Each row is a point on a landscape with many peaks, with its height.
A climber steps from a point to the highest of its 2 nearest points, and stops where none of them is higher. Distance is the straight distance between rows; heights are no part of it.
kel height 3.97: [153  99  95 126  89 118 131  94 193 141 156 153 147 146 129  82 120 130
 187 170 183 165]
Mopo height 4.75: [108 104 126 121  93 135 148  79 161 158  88 125  99 137  62 130 127 112
 113 117 117 135]
sobas height 4.02: [130 101 129 122 122 114 114 129 152 164 183 107 153 122 148 115  98 142
 226 153 157 163]
deri height 4.53: [153  89 131 125 108 110 101 101 169 145 184 120 154 160 136  90 117 131
 217 169 188 164]
Nek height 2.51: [139 150 162 133 128 154 140 195  83 145 105  93 100 141 122 148 102 112
 113 132 102 112]
Videf height 2.15: [120 177  97 149 113 135 153 139 183  64  93 146 134 145 137 125 195 140
  90 163 123  72]
lifog height 0.83: [140 144 130 147 157 134 153 166 104  54  83  78 150 156 146 135 103 133
  88 114 110 130]
suba height 4.69: [129 115  75 121 105  85 190 119 168 154  76 135 127 113 132 167 115 107
 146 128 146 100]
Vodam height 0.50: [147 131 147 129 111 191 101 142 113 144 135 104 116 143 121 102  82 137
 140 137  96 151]
Bivub height 4.11: [ 93 118 131  99 107 132 122  80 135 171 117 120 103 117  72 118 129 124
 141 124 130 115]
bag height 4.86: [ 73 179 152 130 137 162 108 170 116 127 150 148 112 116 137 101 162 143
 105 152 107  99]
Vur height 4.29: [133 153  94 117 106 120 122  76 106 102 114 143 110 133 106  38 136 143
 117 132 153 120]
luvun height 2.29: [123 161 125 108 122 145 113 166 111 114  95 120 112 149 107  83 138 145
 136 142 145  58]
fipim height 1.11: [103 122 107 134 145 115 130 114 153 141 109 108 138 113 136 208 104 149
 125  82  90 115]
zad height 0.92: [138 157 111 137 175 121 110 181 105 102 116 129 159 131 172 173 117 143
  86  81 115 100]
reb height 1.45: [141  98 122 129 132 147 110 107 158 159 124 121 132 120 122 169  89 138
 131 106  92 154]
rir height 1.10: [113 125  91 125  79 158 147 104 161 111 111 123 135 158 108 103  57 190
 154 136 145 143]
Lomor height 5.59: [118 124 171 128 143 156 115 152 102 159 187 142 130 118 150 163 124 112
 119 113  97 177]
Sil height 5.57: [132 112 162 125 100 137 114  84 133 174 172 111 100 139  96  72 124 127
 185 154 148 167]
gotem height 1.21: [179  40 151 125 120  74 134  96 102 159 160 102 124  85 140 150  91  94
 178 148 122 179]
sop height 2.31: [127 126 106 111 130 112 105 125 109 184 166 133 112  89 157 131  81 164
 191 120 140 104]
gab height 2.11: [142 104 137  89 152 132 136 134 113  70  51 119 141 172  73 113 140 145
 120 112 173  70]
gifog height 2.81: [107 140  87 122 111 154 127  97 179  93 114 144 139 132 101 112 149 150
 104 137 114 129]
Kavob height 0.52: [100 172 170 138 161 104 124 200  74 146 117 149 116 142 142 194 166 116
  70  86 137  83]
tib height 4.04: [146 105 168 170 149 168  92 139 180 131 166 117 161 149 143 164 149  97
 124 138  89 186]
suruv height 2.17: [122  74 154 128 121 128 121  82 159 130 154  94 151 126 113 118 107 109
 174 144 128 209]
setel height 2.79: [ 87 162 155 126 185 126 117 190  48  52 125 141 159 119 174 122 141 147
  78 108 143 128]
lese height 6.77: [108  93 180 122 150 152 104 146 111 159 208 131 165 120 166 190 119 117
 154 135 110 189]
Tilab height 3.36: [ 98 129 124 133  94 179 123 107 198 130 139 132 135 140  92 108 147 158
 153 157 119 139]
kot height 0.33: [161 139 132 116 109 168  82 117  95 140 135 130  99 145 111  62  92 148
 131 138 110 129]
kivin height 5.21: [158 102 137 186 158  77 146  92 151 144 130 127 128 100 149 194 142  70
  96  88  94 178]
detof height 2.38: [126 140  95 134 110 139 154 107 146  67  95 123 150 143 121  96 120 141
 106 133 123 135]
bule height 2.16: [146  92 165 138 138 110 135 142  90 206 160 140  98 106 152 222 123 113
 126 100  90 131]
setu height 2.18: [ 78 144 140  99 185 127 100 160  45  73 121 119 152 107 140 120 128 161
 106 100 148 110]
Ton height 1.65: [112 112 122 124 119 104 184 105 101 112  71  74 123 111 111 155  94 111
 110 102 118 133]
leteb height 0.98: [115 145 166 104 190 101 103 198  51 118 107 151 135 130 137 172 156 133
  91  79 154  71]
sozi height 3.76: [ 99 123 155 128 115 172 105 106 182 127 174 127 137 133 118 103 170 131
 160 169 122 145]
dab height 2.93: [173  47 133 124  95 123 112 100 226 134 118 149 170 162 108 168 117 104
 141 143 149 181]
Paruz height 3.63: [123 147 122 141  55 170 153  93 190  99 135 168 116 170 115  69 129 191
 146 212 142 125]
rutib height 2.43: [147 102  94 141 156 100 120  91 202 126 152 147 165 108 147 166 160  97
 134 105 122 165]
litab height 4.57: [152 136  95  92 158  83 112 138  68 103 103 124 129 120 132  95 113 139
 140 105 166  73]
Balo height 2.64: [120 130 156 130 153 129 100 155 124 208 160 162 108 112 149 209 134 128
 127  96  96 104]
kapa height 4.94: [138 107 137 123  74 146 116  86 153 180 131 142  93 159  75  72 119 135
 169 161 163 145]
rovu height 4.67: [110 127 163 144 147 188 103 137 155 144 168 117 143 133 139 143 134 121
 119 124  80 170]
butil height 1.35: [150  56 183 120 118  91 113 113 111 183 177  95 124 118 117 142 116  90
 189 162 143 161]
Bapel height 2.84: [111 154  91 129 104 113 181 153 135 125 110  90 129 118 156 112  84 134
 178 147 150 124]
minup height 5.01: [121 155 123 117 140 121 122 106  60  90 115 120 110 120 112  46 128 116
 102 120 135 118]
Pomov height 1.36: [156 115 101 117 131  72 142  96  89 152 109 139 106  89 126 126 133  80
 108 108 130 112]
Gokin height 4.38: [120 142 169 182 158  97 124 109 123 155 153 150 114 107 137 192 168  78
  81  77 100 165]
mugi height 4.36: [117 139 129 119 140 118 126 122  53 124 149 124 110  95 128 101 107 111
 113 116 119 142]
bak height 2.48: [158  43 142 118 101 103 113 102 181 121 145 114 180 151 125 146  99  99
 176 156 155 189]
fot height 2.86: [138 155 102 117 114 134 125 153 138 158 125 136 113 123 134  96 135 118
 149 148 136  93]
dok height 1.46: [ 83 165 111 136 161 132 121 111 128  95 134 139 141 101 131 126 174 121
  75  99 107 112]
Nim height 1.75: [115 133 149 122 125 111 158 175  74 182 162 117 107  87 158 160 119 107
 147 134 118 117]
Minu height 3.17: [107 161  94 132  69 170 145  92 186  71 125 166 126 145 106  88 159 199
 126 197 139  97]
Vum height 1.49: [147 127 110 125 139  75 159 126  95 157  92 118 111 106 133 169 132  92
 109 105 125  78]
Duduz height 0.76: [143 139 106 129  95 173 130 145 133 116 113  97 129 151 147  96  61 166
 154 151 110 147]
pizes height 3.71: [111 153 159 181 162 133 101 121 159 157 173 164 135 119 134 183 188  98
  88  86 100 148]
Sez height 3.41: [154  81 126 140  92 125 146 109 225 142 116 142 145 155 102 152 148  85
 136 145 135 166]
kelo height 4.16: [124 140 115 141  62 157 155  95 165 134 126 149 100 170  95  57 115 171
 162 184 170 136]
lafe height 2.44: [118 154  81 131  99 102 175 117 119 114 109 111 120 138 145  72  81 148
 172 149 178 126]
Poda height 3.75: [101 181 122 137 108 155 105 111 149 109 157 133 105 132 131  52 141 200
 158 171 137 115]
Zimuf height 5.87: [167 130  71 142 112 106 169 132 183 125  69 153 133 148 119 158 139  96
 102 112 141  97]
Pokil height 0.75: [ 90 144 122 123 166 134 115 160 110 118 126 104 154 121 147 182  99 164
 116  81  99 109]
rana height 1.77: [155  84 109 108 112 148 107 104 174 152 126 133 144 135 128 132  83 144
 168 125 116 162]
viti height 3.16: [122 135 170 119 151 120 147 181  35 117 109  84 113 125 128 164 110 124
  95 100 115 116]
Dovo height 3.87: [105 148 161 153 131 195 107 140 169 139 137 120 114 149 105 145 161 139
 106 135  74 121]
rapag height 1.41: [127  92 105 112  73 155 136  93 183 159 121 137 136 156  96 125  70 174
 174 141 144 154]
gize height 3.23: [ 92 169  94 119 115 132 103 103 138 131 147 126 113 126 120  69 111 199
 164 127 163 105]
Medu height 2.07: [137 151 147 115 122 157 129 195  87 128  92 103  97 154 115 110 126 119
 115 144 130  81]
ges height 2.94: [161  66 137 127 153  96  96 102 172 130 173 132 178 118 153 165 151  71
 144 129 132 176]
bar height 2.70: [124 164  83 134  82 161 158 108 211  60 104 172 139 145 122 124 185 178
  99 194 121  89]
zon height 3.58: [129  93 111 125 114  76 162 116 139 166 163 109 129  93 166 123 102 111
 218 154 157 154]
fatim height 3.53: [171  90 163 165 160 130  92 141 157 139 176 140 164 134 168 179 143  79
 119 114 106 189]
Zevu height 1.28: [151 177 113 159 158 129 133 180 129  93 121 136 139 135 173 137 143 117
  78 125 103 111]
berap height 1.05: [141  77 136 127 140  88 142  85 115 146 156 124 125  78 141 150 121  79
 146 114 113 171]
luni height 1.55: [ 96 136 160  85 197 106 107 192  38 102 110 129 140 106 124 133 143 155
 119  93 173  71]
lozam height 3.25: [149 123  91 134 111  83 184 135 121 146 132 109 116  88 167 116  91  95
 171 146 134 148]
zat height 1.64: [158 136  78 118 138 101 128 101 128 111 121 148 130 109 136 106 144  96
  99 109 130 133]
puzu height 1.54: [126  99 170 124 120 119 141 154 121 194 168 106 103 108 129 155 126  90
 176 153 123 144]
laz height 4.26: [ 82 162 148 136 124 171 100 136 138 130 170 132 116 120 136  77 154 157
 143 164 102 125]
rin height 1.99: [115 134 117 114 137 110 130 168  93 169 163 124 124  87 175 152  86 139
 174 127 127 119]
Boku height 3.40: [155 132  88 128  97 141 120 122 182 145 148 164 129 137 137  79 149 128
 164 170 149 126]
Kipun height 3.92: [134 128 145 137 123 143 125 104 150 140  85 118 103 146  82 138 157  93
  73 103 103 120]
gudut height 2.87: [142 116 121 105 115 129 148 112 115  70  59 143 132 178  70  77 153 156
 108 140 186  72]
kili height 2.35: [ 98 167 120 112 127 135 120 107 127  30 100 136 135 136 109  62 180 187
 106 174 140  69]
fiki height 3.48: [144 145 106 102 145  87 154 169  58 107  95  96 120 127 141  95  96 147
 167 127 189  70]
Kuzal height 6.08: [131 116 176 124 119 159  89 124 109 176 189 124 106 131 110  76 135 114
 167 160 133 164]
runen height 1.79: [168 114 134 144 143  83 141 143  77 174 122 133  98 102 153 201 128 100
 103 100 102  91]
sova height 4.00: [118 165 171 136 140 134 132 186  48 109 164 166 124 123 183 159 137 122
  64 107 105 179]
rebob height 5.94: [172 129 129 175 142 102 155 117 148 136 106 113 125 125 143 174 121  80
  91  94  95 169]
Lagim height 0.90: [128 122 139 123 178 134 132 164  97  63  73  78 155 157 118 155 104 143
 102  82 122 111]
mipod height 3.27: [ 97 157 143 145 156 146 100 160 154 177 159 153 127 119 142 189 171 123
 114  98 105 115]
Mivem height 6.82: [170  99 162 127 125 157  76 136 144 152 194 136 147 143 136  79 142 101
 177 175 134 160]
Tivef height 4.70: [130 135 175 132 140 156 104 163  65 144 173 163 125 131 167 174 122 119
  77  91  86 183]
dop height 1.67: [134 176 118 147 151 133 134 186 143  73  93 132 138 140 158 118 175 134
  88 152 116  67]
sope height 6.02: [133 143 121  99 164 101 102 117  51  87 112 126 127 124 112  53 137 131
 112 110 174  85]
tobez height 2.75: [110 150  93  99 114 107 107  99 116 167 147 129 108 111 126  91 101 182
 187 116 161  96]
firom height 3.46: [132 160 150 124 158 126 130 192  21  90 143 145 130 118 171 125 128 120
  61 112 126 152]
luko height 3.65: [139 135  98 119  91 113 151  85 111  96  77 147 112 166  88  53 137 139
 107 143 170 100]
Zakar height 7.21: [179 124 102 163 117 101 167 123 180 140  70 137 124 145 128 173 129  80
  93 103 115 136]
kufo height 1.38: [139 113 155 109 192 128 133 162 105  75  63  98 146 151  98 142 145 144
 118  84 153  83]
mes height 3.82: [137 122 146 115 146 114 128 140  25 132 137 118 107  93 131 157  93 117
  86  93 108 139]
Kipiz height 1.88: [ 95 161 117 116 155 132 106 119 113  67 108 141 135 122 103  86 182 140
  84 124 133  77]
Zamuv height 4.08: [ 99 172 143 131 137 163  92 194 129 169 151 158 112 126 144 144 164 137
 101 127 110  87]
zubip height 4.03: [132  96 113 133  83 135 155  94 209 158  80 143 120 149  79 162 126 111
 110 121 129 144]
Nela height 2.01: [139 129  62 128 137 115 119  83 187 115 134 171 150  98 135 134 170 101
 106 109 128 144]
komu height 2.74: [115 163 103 117  94 146 126  70 147  56 112 158 123 151  90  65 168 199
 104 176 154  85]
ler height 1.18: [ 97 108 119 132 143 101 157  93 137 134 140 107 134  79 143 157 119  97
 135 103 109 167]
Musaz height 2.00: [118 120 105 125 106 132 182 114 133  76  59 105 139 155 101 124 100 127
  97 118 130 125]
figim height 1.40: [111  87 134 134 130  90 178 109  96 142 115  71 123  79 137 178  80 119
 135 108  93 151]
Gifar height 3.31: [111 154 148 133 128 163 118 126 134 134 105 116 107 142  87 123 156 129
  85 122  91  93]

For each start below, name the point where the climber stops.
ler | bag
Kipiz | Mivem
gotem | bag
Medu | sope
zad | Mivem
lafe | deri
kufo | sope
ges | lese
luni | lese

Call two points neighbours if one is among the 2 nearest of the other. Go from one point of each pair to the other, from neighbour to neighbour, staying as high as possible. Name the lowest point that can't be avoided.
lese, Mopo | Gifar
Zakar, bag | mipod
Mivem, Mopo | Bivub

Write out the way that a climber takes from each point below.
Lagim | kufo gab gudut luko Vur minup sope
berap | gotem butil puzu Nim rin sop tobez gize Poda laz bag
Pomov | zat Nela rutib ges fatim tib rovu Lomor lese
leteb | luni setu setel firom sova Tivef Lomor lese
